The views of a scene show one set of named points, each view turned or mirrored, and shifted as a whole, with a little noise and some points left out.
In the rows, 128 means zero.

Scene 1
View 1
j999: [151  97 152 125 108  79 112 144  80  81  95 112  99 183  90 179 134  74
 137 103 156 174  80 148 162 129]
j93: [136 131  75 153 114 134 145  98 117 121 139 162 127 110 138  83 103  73
 155 131 133  89 129 127 126 106]
j919: [137 135  86 134  74 136 146  97 120 132 148 137 106 110  99 149 113  82
 170 108 142 121 119 111 126 121]
j968: [119 147 105 139  99 120 158 115 126 138 156 114 137 138  91 167 116  71
 158 114 135 121 118  93 156 133]
j457: [104 177  61 156 106 155 187  90 153 169 192 137 163  97 115 116  98  66
 169 132 118  68 149  69 141 124]
j379: [143 146  39 146  54 170 156  63 132 150 165 171  99  58 124  99 100  88
 187 115 134  84 144 112  89 106]
j711: [143 103 134 143 148  85 121 140  86  80 100 136 129 175 125 116 118  65
 128 125 143 133  95 150 161 115]
j922: [119 153 101 136  88 128 162 110 131 147 165 112 133 128  84 176 116  73
 165 112 134 121 121  85 153 134]
j45: [ 98 176 103 136  86 132 181 112 149 169 190  90 154 133  65 206 117  69
 168 110 126 117 127  53 169 148]
j728: [148 108 104 149 132 107 124 118  94  90 110 159 119 140 140  87 112  71
 140 129 141 113 110 152 137 105]
j309: [124 135 120 142 121 106 147 127 114 119 139 117 139 155 100 154 118  67
 144 122 136 126 109 110 164 130]
j56: [110 161  68 167 147 140 172  99 139 143 170 158 173 109 147  65  92  60
 150 147 118  56 145  96 143 111]
j639: [128 130 107 154 149 107 144 124 109 107 131 141 150 151 133  98 107  62
 135 136 131 103 116 125 156 116]
j239: [128 136 117 132  92 113 147 122 116 125 143 111 123 146  84 179 120  74
 155 109 141 137 108 105 156 133]
j519: [129 136  87 154 129 124 148 108 117 120 143 152 140 124 136  92 104  67
 148 134 132  92 126 121 139 111]
j213: [148 136  40 149  67 164 148  67 124 136 152 180  98  63 135  80  98  86
 180 121 136  81 142 125  89 100]
View 2
j239: [111 112 134 115  93 164 125  98 127 113 131 162 150 111  93 115 156 110
  83 126 113 134 146 153 128 101]
j379: [158 121 146  77 149 112 187 115 140 114 100 180  50 131 168 110 159 162
 120 140 118 175  83 110 101 158]
j728: [126  95 126 140 140 158 137 147 106 189 143 102 107 114 126  97 148 117
  94  89 117 129 145  98 112 131]
j919: [124 115 140  99 113 150 149 109 139 113 122 165 110 120 123 112 152 134
  96 129 116 152 117 135 115 128]
j93: [150 106 132 117 157 124 163 130 104 160 117 136  81 121 143 104 163 125
 104 111 119 144 129 105 114 133]
j56: [189 106 125 119 190  80 179 113  61 154  91 158  75 123 151 108 193 100
 105 127 117 130 152 111 129 106]
j457: [180 119 134  94 163  81 181  87  84 100  80 200  86 125 142 120 195 107
 103 153 116 145 136 142 131 101]
j213: [156 116 144  85 157 117 185 128 133 136 105 160  46 130 171 105 156 161
 121 125 122 170  88  97  99 163]
j999: [ 70  98 129 143  70 214  93 127 140 156 171 106 178 102  71 105 128 107
  71  91 113 121 157 139 119 111]
j711: [107  91 122 156 120 177 113 140 101 189 157  92 145 107  96  99 146  97
  79  84 115 112 169 114 122 109]
j968: [127 113 133 111 110 143 138  93 113 109 119 171 139 114 102 117 168 105
  85 134 114 135 148 154 132  98]
j45: [139 125 136  96 101 124 145  60 110  60  98 216 152 115  92 126 185  96
  83 162 113 137 153 185 145  73]
j922: [130 119 135 102 107 138 143  87 120  93 113 186 134 116 105 119 169 110
  89 142 115 141 140 159 131  98]
j309: [120 107 130 127 111 154 128 102 108 128 130 151 150 111  95 115 164  96
  81 121 114 124 160 148 133  93]
j639: [141  97 123 141 149 136 141 127  82 172 127 122 119 113 117 104 169  94
  88 103 115 119 165 116 127 104]
View 3
j93: [176 110 104 122 118 154 143 158  90 136 120 116 126 153 104 145 137  95
 122  89  98 139 139 124 100 165]
j968: [129 115 112 132  89 160 144 156 147 118 110 131 155 109 143 151 119 133
 124 129 112 134  97 170 131 125]
j919: [146 104 115 129 123 164 140 171 121 123  96 121 137 125 145 130 132 112
 123 102 100 128 118 174 118 119]
j309: [133 140  97 125  96 138 159 151 122 127 139 139 148 112 133 155 115 140
 120 146 116 124 103 150 140 138]
j519: [169 121  99 122 104 148 151 149  97 136 132 123 132 145 102 155 132 105
 119 105 106 140 131 117 107 169]
j56: [180 102 108 128  63 169 135 133 118 134 123 111 143 154  74 183 128  89
 121  84 108 174 124  95  82 201]
j639: [160 142  92 121  99 132 162 144  93 137 154 134 135 137 103 164 123 122
 118 131 113 131 126 111 123 171]
j239: [125 129 106 129 105 147 154 160 134 120 120 138 150 105 152 144 118 142
 121 143 113 119 100 174 142 114]
j213: [188  74 122 126 137 181 122 174  94 131  77  99 116 166 113 121 152  66
 125  45  82 149 152 148  77 148]
j922: [127 110 115 133  89 165 141 158 148 118 103 131 156 107 148 148 121 131
 123 126 111 133  93 177 128 121]
j711: [148 169  77 115 134 105 181 152  68 141 176 146 127 129 124 145 122 143
 117 161 114 100 131 123 150 149]
j379: [180  63 129 130 128 192 114 175 115 124  64  98 125 157 122 124 148  67
 127  43  84 152 140 161  78 139]
j45: [112 100 125 140  47 181 131 147 194 106  90 132 179  90 149 169 109 141
 126 134 122 154  67 184 129 122]
j999: [120 172  82 119 153 103 183 168  84 131 159 155 133 104 167 121 120 165
 118 180 114  74 118 173 176  99]
j457: [160  78 125 136  53 192 121 141 160 120  88 111 158 133 102 177 125  94
 125  80 107 180 101 135  85 171]
View 4
j93: [ 64 150 117 113 132 163 185 115 122 127  93 155 135 101 121 138 118 147
  81  96 156 149 114 151 149 144]
j213: [ 40 168 123 106 121 187 203 174 109 103  62 181 155  84 117 121 145 165
 100 118 164 156  99 156 167 163]
j45: [154 172 171 143 153 106 130 137 172 126 169 178 175  67 199 151 129 123
 179 111 122 151 150 133 160 141]
j639: [ 95 136 120 121 140 138 164  70 137 145 121 134 115 113 129 150 101 135
  76  76 146 140 125 145 133 124]
j728: [ 84 127 110 106 126 153 174  85 134 134  79 122  91 114 115 136 124 154
  61  76 143 126 118 144 119 117]
j999: [163 109 137 107 123 113 128  88 184 133  81  91  53 103 157 129 158 161
 107  75  99  87 146 121  85  84]
j309: [131 140 140 125 139 120 143  93 160 138 128 135 117  97 159 146 124 136
 116  85 126 129 139 134 129 118]
j919: [107 153 142 115 128 145 161 151 148 114  90 158 133  81 153 128 152 156
 131 108 132 132 127 139 143 136]
j379: [ 49 175 134 109 124 182 198 188 114  99  70 192 168  73 130 120 150 162
 118 125 160 159 104 155 173 167]
j922: [132 159 155 129 141 124 145 134 160 123 132 163 148  77 174 140 137 138
 150 106 126 143 140 135 150 134]
j711: [119 114 117 112 131 129 150  58 155 147  94 101  71 120 131 142 120 146
  66  66 127 112 132 135 103  99]
j457: [ 79 182 143 136 151 146 174 133 126 126 153 198 196  80 153 154 101 123
 130 111 163 179 123 154 186 167]
j519: [ 77 148 120 119 138 151 176  97 127 134 110 150 132 104 125 144 110 140
  82  89 153 148 118 148 147 138]
j239: [144 143 151 122 137 120 137 119 169 126 117 140 119  85 169 137 144 145
 137  96 119 124 143 130 129 119]
j968: [131 152 149 128 142 123 143 119 161 130 131 154 138  84 168 143 133 137
 136 100 127 137 140 135 142 130]
View 5
j519: [136 137 138 156 125 122  94 122 156 110 136  89 115  99 123 110 121 144
 108 145 103 115 142 124 121 118]
j309: [139 101 130 143 111 130 117 128 117 130 140 148 126 124 125 105 113 119
 144 156 135 139 141 130 128 124]
j56: [136 146 138 167 148 109 103 111 179  72 132  87  93  48 140  87 105 160
  78 157  80 114 136 144 125 123]
j968: [138 101 125 143 120 128 118 125 125 132 152 162 155 111 126  93 112 130
 131 158 125 131 131 157 139 129]
j239: [137  96 124 138 109 134 117 131 113 149 153 164 162 134 118 104 117 121
 146 153 135 133 134 147 139 127]
j457: [136 128 129 159 156 112 114 108 172  87 155 136 146  45 139  68  98 164
  78 165  80 112 118 192 148 132]
j711: [139 116 140 145  90 135 100 138 113 138 119  98  90 158 114 138 129 109
 160 142 145 140 163  72 105 113]
j93: [137 148 139 159 127 123  85 124 164 117 140  76 131  99 118 115 131 152
  98 137  93 104 140 128 127 117]
j728: [137 139 144 154 104 131  81 134 140 132 127  69 109 138 111 137 137 131
 130 132 118 115 156  86 113 111]
j639: [136 126 139 152 115 124 104 126 139 108 125 100  89 110 126 115 116 128
 128 151 118 133 151 104 115 119]
j919: [137 123 128 145 121 132  94 129 140 152 162 129 186 123 112 107 132 144
 114 137 110 106 126 159 146 125]
j379: [134 159 130 158 145 125  68 122 184 137 170  83 206  87 111 102 140 180
  64 125  66  69 116 184 155 120]
j213: [134 167 135 161 139 123  61 125 186 134 161  61 190  92 107 114 146 178
  67 121  67  69 123 162 147 116]
View 6
j45: [135  81 114  73 178  99 119 161 128 152 110  98 105 189 136 151 151 137
 178 141 134 129  89 170 137  77]
j239: [145 101 126 122 137 111 111 151 122 100 122  98 140 133 132 125 148 117
 151 139 121 116 117 174 121 104]
j711: [137 150 128 166  73 133  74 146 151  40 134 115 168 102 146 120 125  88
 124 156 121  95 142 144 112 121]
j457: [156 110 136  96 138  59 138 143 137 162 132 140  82 182 168 183 105 115
 137 157 203 141 101 122 160  84]
j379: [198  95 168 142 126  29 188 121  87 153 152 141  96 107 154 167 105 105
  98 135 214 148 125 145 158 115]
j519: [157 138 141 144  89  85 113 137 143 100 142 138 122 128 162 157 105  93
 116 159 177 120 127 124 139 110]
j213: [198 109 171 155 107  33 180 118  94 139 156 145 102  95 159 165  98  95
  89 138 216 145 133 136 156 120]
j639: [141 149 131 145  83 106  88 145 158  79 135 132 136 133 161 147 110  91
 125 163 158 109 129 123 131 109]
j999: [139 116 125 156 111 145  84 153 123  45 125  82 183  90 119  94 157 104
 144 137  81  96 137 189  98 124]
j922: [148  95 127 104 151  94 123 151 121 128 122 105 119 151 138 143 142 122
 153 141 142 125 107 166 134  96]
j93: [167 133 149 152  91  72 130 133 131 105 147 141 120 115 162 159 102  91
 105 153 188 126 131 125 144 116]
j56: [152 146 139 124  91  67 117 140 162 130 143 159  93 166 183 188  87  95
 117 169 214 130 114  93 158  94]
j728: [158 147 144 173  69 101 103 134 138  62 145 130 151  92 154 137 110  84
 105 155 156 109 145 133 124 125]

In a view up to two points have been moved. Name them for each view, in the order of its rows, or write none.
view 1 | none
view 2 | j309
view 3 | j968, j922
view 4 | none
view 5 | none
view 6 | j999
